A landscape with many valleys, sampled at points; each row gives a point and its height.
A ball rolls from a point to the lowest of its 5 nearest points, and stops where none of them is lower. Distance is the straight distance between rows; heights are no part of it.
nisot: [155  38 128 139 146 155  93 188]  height 514
navo: [135 108  83 120 117 106 129 178]  height 373
Zelu: [124 114 113 114 130 134 156 126]  height 580
Zaref: [109 157 117 153 108  54 180 180]  height 395
Donem: [146 143 112 134 108 131 149 123]  height 257
ziros: [148  88 149 154 158 161 124 151]  height 269
vog: [143 111 107 125 161 134 131 153]  height 520
Podu: [122 173 142  98 162 154 104  86]  height 59
Vati: [150  91 144 157 146 168 100 132]  height 84
mut: [132 148 107 152 113  65 126 126]  height 405
patum: [119 127 128 123 141 150 144 113]  height 213
silav: [133 109 158  90 143 192  70 106]  height 112
lem: [135 105 148 110 145 182  67 113]  height 129
nis: [137 136 193 108 128 183  90  79]  height 208
vaka: [113 108 167 112 141 178  84  94]  height 81
mik: [114 194 140 138  92 102 134  64]  height 482
Lifi: [148 106 143 120 144 196  61 116]  height 188
vebo: [121 136 165 123 141 164 119  90]  height 224
gutun: [122 133 125 162  99  65 161 161]  height 386
paro: [130 122 175  71 127 203  84  91]  height 144
Fole: [149 105 124 150 167 140 124 149]  height 341
tenim: [ 72 125 102 148 106  54 174 206]  height 469
kazu: [149 162 107 130 117 134 130 112]  height 161
gufum: [128 146 120 160 114  60 158 159]  height 379
tenaz: [123 156 102 120 105  98 114  92]  height 278
Domar: [125 113 168 101 135 188  78  95]  height 99
kesum: [117 114 173 103 129 186  86  90]  height 105
kur: [127 176 127 105 153 152 105  97]  height 261
san: [143 140 115 147  96 113 148 128]  height 327
konor: [148 110 106 140 120 127 155 199]  height 361
fip: [138  64 144 140 150 143 156 176]  height 406
gukip: [115 109 139 122 161 150 106 113]  height 111
rap: [143 143 190  85 126 203  89  77]  height 246
deviz: [132 104  98 108 125 117 144 147]  height 502
sodo: [155 104 109 137 145 125 141 189]  height 355
Zafa: [104 124 124 155 105  59 168 176]  height 442
gova: [136  87 123 142 128 140 169 203]  height 393
Nezu: [159  96 151 140 131 197  96 125]  height 817
lut: [ 88 131 107 159 102  55 189 194]  height 436
sopod: [130 104 106 125  97 104 154 148]  height 424
rosus: [157  98 129 150 156 140 137 167]  height 270
gom: [135 131 123 119 116 146 160 114]  height 88
pusaf: [143 159 118 125 128 145 142 110]  height 195
Sekem: [141 106 116 132 174 146 119 141]  height 258
ran: [111 106 147 119 156 160 108 106]  height 109
rel: [129 165 133 131 148 159 122 106]  height 250
vir: [132  99 136 134 159 159  88 117]  height 151
damab: [127 109  99 142 109  79 128 199]  height 394
Gefo: [105 156  92 129 128  43 160 129]  height 445
ruf: [135 126 112 117 112 128 160 127]  height 378
sozer: [137 162  97 117 115 121 112 100]  height 231
nutut: [143 171 110 120 134 141 124 104]  height 187
Tino: [131 150 136 125 141 162 144 108]  height 196
laz: [102 162 125 120 100  89 136  70]  height 374
zilus: [100 156 103 127 123  53 157 110]  height 439
Boz: [118 179 122  90 147 141 112  84]  height 318
Gat: [140  53 149 142 136 167 124 144]  height 453
pasa: [102 172 122 133 108  65 172  89]  height 447
nov: [151  98 130 139 147 146 159 183]  height 363
Dizev: [105 163 112 115  97 101 124  80]  height 298
nok: [136  38 140 128 140 166 109 161]  height 446
gare: [148 110  99 142 100 105 134 203]  height 365
furap: [150  64 145 131 125 196 109 141]  height 557
mola: [125 142 152 125 143 163 137  98]  height 155
Vid: [104 121 125 149  92  66 165 164]  height 456
teg: [118 151 121 162 109  56 171 169]  height 384
tor: [117 156 101 141 126  55 132 133]  height 435
Tere: [147 101 115 143 133 139 160 190]  height 366
res: [ 99 101 114 133 102  67 134 186]  height 635
nar: [113 115 121 114 142 148 150 122]  height 302
burum: [133 175 109 107 139 147 111 104]  height 123
Les: [111 183 137  86 109 135 125  64]  height 396
Zom: [107 149 105 130 116  62 129  99]  height 422
Pud: [105 178 136  73 131 145 122  73]  height 426
Ruv: [120 107 153 111 149 167  86 102]  height 97
tes: [141 160 106 133 108 109 115 113]  height 232
tasid: [131  80 130 138 137 132 166 204]  height 427
neso: [108 172 124 139 106  76 157  75]  height 488
resa: [150  93 141 150 161 153 109 142]  height 330
pino: [114 211 133 139 109  79 118  65]  height 550
Podop: [112 174 121  99  98 125 124  79]  height 351
Nos: [126 108  95 129 108  89 125 184]  height 380
likuf: [145 154 114 127 115 135 140 118]  height 199
Gul: [137 173 172 112 156 161  84  78]  height 329
pigel: [137 132 118 156  98  77 142 142]  height 367
kelum: [112 101 117 136  96  82 149 165]  height 558
sufef: [127 108 121 121 164 154 116 128]  height 136
fuza: [124 160  95 110 112 107 109  92]  height 251
feb: [150  93 138 157 155 149 133 157]  height 143
mot: [127  48 132 131 161 138 133 198]  height 429
rumil: [128 147 185 126 142 171 102  83]  height 310
fev: [106 221 119 134 123  66 124  69]  height 565
paf: [144  52 151 134 129 175 111 151]  height 468
mozu: [134  53 145 142 150 148 146 172]  height 416
Galu: [116 191 136 120  83 116 128  67]  height 414
Lepo: [118 149 102 133 105  80 119 100]  height 362
Nefe: [135 163 155 130 149 164 114  91]  height 294

For each start below, name the point where the ball stops.
tasid: feb
Gat: Vati
Sekem: vaka
nok: feb
deviz: feb
Les: kazu
pigel: gom
nisot: feb
Podop: kazu
vebo: vaka
fev: kazu
Lifi: vaka

Two balls start at each pair of points below. Name the first point that both come to, or write never.
teg, gutun: pigel
kelum, Zaref: never
rap, gukip: vaka

Call two points neighbours if one is among the 5 nearest of the other. Go from one point of each pair to the other, from neighbour to neighbour, staying as low as possible. Name the highest point that can't be avoided.
Vati, burum: patum
Vati, vaka: vir
burum, kazu: nutut
mola, burum: Tino
